Points on a hilly landscape, in no order, each with its height.
From any point a ball rolls to the lowest of the 2 points nearest to it. It stops when none of these is lower. Distance is the straight distance between rows; heights are no part of it.
K_657: [130 166 106 126 132 153 113 107 122 118 122 178 111 171  94 101 127 161
 116 177]  (h 44.3)
K_604: [115 109  99 129 119 118  98 141 121 204 157 116 129 112 167 136 153 163
  73 114]  (h 36.4)
K_601: [132  76 153  87 176 108 157 123  97 111 125  95 168 145 119 128 114 164
  86 129]  (h 29.7)
K_815: [178 134 113 118 126 114  90 140 106 129 177 110 143 114 196  95 139 173
 144 152]  (h 33.6)
K_764: [100 120  94 167  92 155 174 185 123 134 139 120  98 142 163 187 133 115
 144 151]  (h 57.1)
K_889: [133  92 139 133 164 183 170  66 150 143  93 141 112 100 101 129 163  87
 128 117]  (h 15.6)
K_631: [143 139 116 145  84 123 118 156 132 134 182  76 100 132 218 147 106 145
  89 115]  (h 10.3)
K_176: [144  81 156 139 122 124 136 128 145  96 119 135 164  55 114 134 188 169
 212 145]  (h 22.0)
K_184: [ 94 115 108 132 125 130 125 157 121 160 191 104 151 111 126 186 155 131
 154 150]  (h 24.5)
K_205: [117  96 126 109 117 108 142 145 104 164 135 118 172 131 141 137 129 141
  81 163]  (h 32.7)
K_531: [126  92 120 139 108 116  88 167 120 160 170 138  97 119 139 135 153 106
  97  77]  (h 40.1)
K_800: [118 144 152  52 167 103 114 119 150 105  45 149 125 129 127  67 108 140
  75 131]  (h 20.5)
K_529: [136 152 121 109 104 129  52 114 138 130 132 157 110 135  99 148  67  67
 126 157]  (h 48.7)
K_499: [148 176  71 138 126 153 105 143 109 148 162  70 151 141 143 122 119 129
 175 102]  (h 54.1)
K_471: [178 134 130 116  91 105 127 146 117 128 106 120 107 148  90  99 181 138
 159 148]  (h 63.7)
K_747: [159 121 133 133  99 132 114 129 138 153 194  76 155  77 174 145 177 101
 183 122]  (h 40.9)
K_721: [111 143 117 167 114 134 177 161 131 140 100 159  96 150 111 143 106  93
 145 131]  (h 53.4)
K_418: [133 136 123 154 140 137 113 182 121 148 207  66 156  91 132 144 148  81
 192  86]  (h 43.5)
K_987: [136 143 154  74 186 132 120  97 122 101 139 118 122 161  99 123  89 154
  79 132]  (h 26.4)
K_478: [152 125 120  91 134 113 161 132 129 151 109 137 132 136 118  76 138 160
  84  74]  (h 66.1)
K_573: [121 153 113 142 121 130  72 116 121 186 160 142 112 167 132 119  62 149
  79 126]  (h 32.6)
K_5: [108 113 161 130 109 157 191 125 135 118 103 111 167 112  88 121 138  91
 151 170]  (h 49.0)
K_884: [186  77 145 150  98 121 120 156 106 118 184  70 140 101 137 101 173 164
 157 107]  (h 36.8)
K_206: [124 121 132 109 134 122 187 121 150 110  45 116 130 133 114 109 116 124
 154 179]  (h 51.5)
K_895: [176 130 109 154 125  89  93 131 102 162  79  66 138 141 183 126 123 182
  97 122]  (h 42.2)
K_658: [163  81 124 135 169 121  82 104  87 148  89 134 120 123 156 124 111 140
 146 144]  (h 35.4)
K_129: [173 145 146 107 127  88 156 117 118 127  80 134 117 154 111  60 156 178
 130 119]  (h 65.0)
K_335: [131 155 125 145 160  60 113 180 111  74 120 108 120 158 188 158 122 180
 140  90]  (h 56.8)
K_652: [ 80 127 125 175  98 172  96 131 115 153 162 176 118 152 133 141 100  80
 111 149]  (h 50.9)
K_812: [143 118 149 123 171  85 158 152 108  92  75 106  91 142  97 152 152 177
 122  94]  (h 50.7)
K_579: [119 118 156 207 120 155 144 157 116 187 190 105 148 109 124 139 140  58
 161 142]  (h 24.3)
K_664: [133 163 107 136 112 107 153 148 129 140 124  68 157 137 117 141 110  93
 186 131]  (h 51.6)
K_103: [127 110 156  96 178 126 120 142 114  69  80 184  94 139 132  87 170 171
 137 174]  (h 68.1)
K_295: [100 159 115 157  61 134 103 150 156 106 177 128 122 117 125 154  85  76
 103  75]  (h 10.4)
K_94: [135 134 128 121 122  71  75 146 134 107 140 147 100 161 142 132  84 107
 136 165]  (h 46.0)
K_440: [132 151 133 151  62 141 133 109 116 146 139 109 149 109  90 118 178  63
 170 125]  (h 33.5)
K_568: [108 159 119  90 158 140 145 152 143  71  97 142 122 142  59 108 141  95
 149  99]  (h 24.4)
K_157: [169  86 167 131 137 172 184 114 143  81 131 167 105 101 106 106 192 117
 157  98]  (h 13.4)
K_162: [163 149 151 124 180  58 127 163  92  61  96  75 146 156 128 120 149 193
 130  79]  (h 53.7)
K_3: [113 111  96 151 140 165 111 112 118 103 152 101 151 140 148 170  74 114
  97 134]  (h 47.9)
K_153: [148 106 157 156 129 122 154 101 129 135 123 134 127 155 158 120  78 102
 140 162]  (h 34.3)
K_819: [145 105 130 119 154 124 114 134 103 128 203 125 182 129 141 111 135 166
 179 162]  (h 31.0)
K_881: [ 69 139 123 134  86 128 165 125 155 167 149 145 126 111  94 162 145 102
  75  97]  (h 37.7)
K_211: [136  95 107 119 159 180  74 101 110 137 102 142 113 115 121 150 120 104
 132 166]  (h 30.7)
K_169: [ 84 162 126  77 180 154 115  98 150 121  43 168  94 120 127 130 109 121
 121 182]  (h 36.2)
K_776: [107 171 120 122 138 119 121 136 111 128  91 156  91 172  98 149  84 171
  82 154]  (h 40.7)
K_709: [111 173 110 162 107 166  42 122 141 142 166 169 122 133 121 154 102  86
 148 128]  (h 51.7)
K_16: [113 127 145  29 204 137 133  77 151  97 101 145 122 115 115  90 106 139
  81 136]  (h 23.2)
K_978: [150  51 165 155  98 129 159 135 143  94 135 138 120  74 120 133 174 112
 196 111]  (h 17.9)
K_517: [119  72 149 178 124 163 122 173 101 164 198 105 166 112 120 154 158 127
 174 176]  (h 17.1)
K_446: [155  97 140 114 127  95 112 135 135 129 171 115  76 107 170 172 146 113
 128  98]  (h 42.9)
K_398: [122 176 122 130 159 117 121 142 120 125 185  97 135 187 147 153  60 171
  94 145]  (h 24.2)
K_885: [135 122 135 132 125  90 125 146 104  92 130 122  99 156 136 163 123 147
 147 168]  (h 42.8)
K_333: [120 142 104 137  94 138 137  98 169 133  88  99 116 105 135 183 106 133
  57  88]  (h 22.5)
K_4: [ 53 150 133 173  88 147 122  97 147 109 152 204 164 132 131 141 123  73
 115 119]  (h 46.6)
K_963: [116 167  93 118 120 164 120 126 138  99  95 159 142 135  94  95  95 101
 124  76]  (h 20.1)
K_911: [123 171 137 141  56 184 128  74 151 139 103 114 143 117  99 104 187  63
 122 117]  (h 36.9)
K_694: [173 148 157 140 128 107 138 159 126 170 186 114  99 154 170  84 107 141
 179 117]  (h 60.3)
K_683: [103 174  98 141  84 165  96  74 139 165 139 141 159 131 114 111  86 128
  78 124]  (h 28.4)
K_183: [111 120 126  99 161 159 196 131 135 124  76 142 115 140 113 105 137 158
  67  63]  (h 67.3)
K_654: [140 130 152  87 145  73 163 147 123  96  78 149 101 157  97  90 163 194
 127 179]  (h 66.4)
K_387: [174 107 135 122 145 146 159  79 150 130 112 108 117 123 153 107  95 118
 127 116]  (h 31.2)
K_805: [163 135 134  94 117 111 139 100 137 125 146 147 122 113 125 114 188 145
 164  98]  (h 62.3)
K_276: [147 111 116 104  96 131 110  86 155 107 158 102 106 111 162 169 167 120
 102 127]  (h 44.8)
K_784: [175 117 154 128 100  95 146 127 118 144 197 146 104 146 136  86 162 132
 159  94]  (h 61.2)
K_976: [136 166 130 118 131  85  81 108 130 141 132 153  97 130 135 129  70 180
  51  96]  (h 36.0)
K_173: [117 138 129  96  92 109  70  95 148 131 126 172 109 123 143 149 123 146
  77 113]  (h 39.0)
K_686: [ 67 133  94 163 128 141 139 151 138 154 203 141 128 126 112 196 144 112
 104 108]  (h 31.5)
K_149: [ 91 108 140 150 144 154 166 128 129 120 147 133 181 132 120 155 129  86
 153 126]  (h 45.7)
K_34: [137  98 117 152 107 179 137 116  91 157 139 125 162 134 138  81 163 149
 127 179]  (h 32.8)
K_131: [136 126 133  89 125 123 155  83 175 100  94  98 127 121 144 145 106 111
  68 108]  (h 27.6)
K_917: [103 147  71 140 103 141 102 131 120 111  96 148 154 132 132 106  82 141
  85 119]  (h 23.9)
K_571: [133  58 140 104 131 126 130 120 123 105  70 122 159  67 121 115 174 166
 158 173]  (h 26.1)
K_482: [130  75 156 106 120  75 147 141 146 113 117 144 112 108 152 156 170 118
 120 115]  (h 45.3)
K_160: [135 147 134 165  94 156 157 129 133 188 164 121 140 137  86 138 121  57
 151  98]  (h 29.6)
K_249: [128 112 120 101  80 151 108 102 135  95 120 153  84 132 129 137 157 109
  77 136]  (h 41.8)
K_185: [105 167 127 118 167  85 129 123 128  97  65 127 107 152 101 177  77 127
 125 154]  (h 45.6)
K_880: [103 158 114 117 113  87 141 151 116 137  45 168  97 164 106  88 115 128
  97  97]  (h 12.6)
K_738: [130 107 187 126 156 189 213  84 155 120 117 143 141  92  96  75 182 104
 139 106]  (h 7.6)
K_281: [101 125 126 169 125 184 129  88 115 152 159 101 210 105 134 147 142  74
 134 130]  (h 41.4)
K_344: [ 73 105 137 103 194 175 129 109 144 113  75 193 135 125 135 133  86 121
  95 165]  (h 40.2)
K_111: [122 166 138  89 171  81 106 156 115 106  54 191 113 165 111  71 103 150
 119  97]  (h 17.0)
K_780: [170 122 142 126 135  91 115 199 104 128 186  63 145 114 159  83 157 190
 145 121]  (h 35.3)
K_144: [165 139 128 154 142 149 109 124 123 177 172 136 127 144 144  94  89 124
 147  71]  (h 58.9)
K_792: [ 99 156  87 127  66 108 107 123 161 100 106 129 107  87 117 160 112 109
  83  65]  (h 16.3)
K_288: [139  61 125 111 140  83 148 155 110 116  84 118 104 102  86 139 165 136
 145 110]  (h 47.8)
K_212: [ 48 143 123 136 138 147 117 107 165 142 122 180 151 113 104 171 126  90
  98 120]  (h 42.7)
K_287: [178  86 164 170  88 151 104 138 138 154 186  78 165  62 147 105 171 143
 196 143]  (h 38.7)
K_795: [120 129 120 134 162 186 131  76 127 139  94 171 111 110 139 142 159 121
 158 165]  (h 24.1)
K_376: [169  90 118 149 162  81 101 146  72 152  61  84 120 128 144 138 135 171
 147 138]  (h 38.9)
K_809: [118 136 132 163  73 138 137 160 159 137 200  86 113 118 152 149 143  95
 110 116]  (h 2.2)
K_590: [166 105 157 141 158  76 122 179 120 112 150  80 122 131 126 151 138 186
 164 133]  (h 38.3)
K_899: [139 118 162 135 132 124 165 104 153 108 144 173 119 153 126 109 125 109
 185 172]  (h 37.8)
K_925: [138 173 109 154 106 123 108 150 128 127 154  51 114 158 153 156  92 163
  82 146]  (h 17.5)
K_730: [ 83 162 115 118 122  93 134 139 154 135  92 148  79 135 117 184  77 103
 131 120]  (h 49.7)
K_75: [132  83 134 111 106 135 150 134  98 144  94 161 166 121 110  83 165 158
 144 193]  (h 29.5)
K_578: [113 147 100 117 134 134 146 103 128 129 139 176 140 159 145  94 126 137
 167 147]  (h 41.0)
K_669: [ 80 128 114 134 177 152 138 105 138 102 112 142 163 148 108 155  62 121
  78 158]  (h 44.0)
K_558: [140 125 148 130 180 130 113 157 100 141 210 103 148 161 141 115  86 151
 134 144]  (h 28.2)
K_687: [ 91 146 119  78 149 102 125 113 147 116  74 185 107  93 114 139 150 132
 146 127]  (h 31.8)
K_807: [106 128  81 175 100 171 122 118  87 149 164 111 206 110 162 115 148 134
 152 155]  (h 36.7)
K_924: [101 136 145  59 156 121 159 122 162  78  63 159 107  86 105  82 159  86
 158 114]  (h 28.3)
K_252: [147 188  95 178 156 146 107 138 118 161 158  92 109 141 140 121  73 152
 141  89]  (h 56.7)
K_273: [144 154 127  95 116  99 148 123 127 109  73  98 128 145 103 125  91  85
 148 147]  (h 49.3)

For each start below, name the point where the ball stops.
K_652: K_517
K_276: K_963
K_578: K_809
K_669: K_963
K_805: K_273
K_815: K_809
K_531: K_880
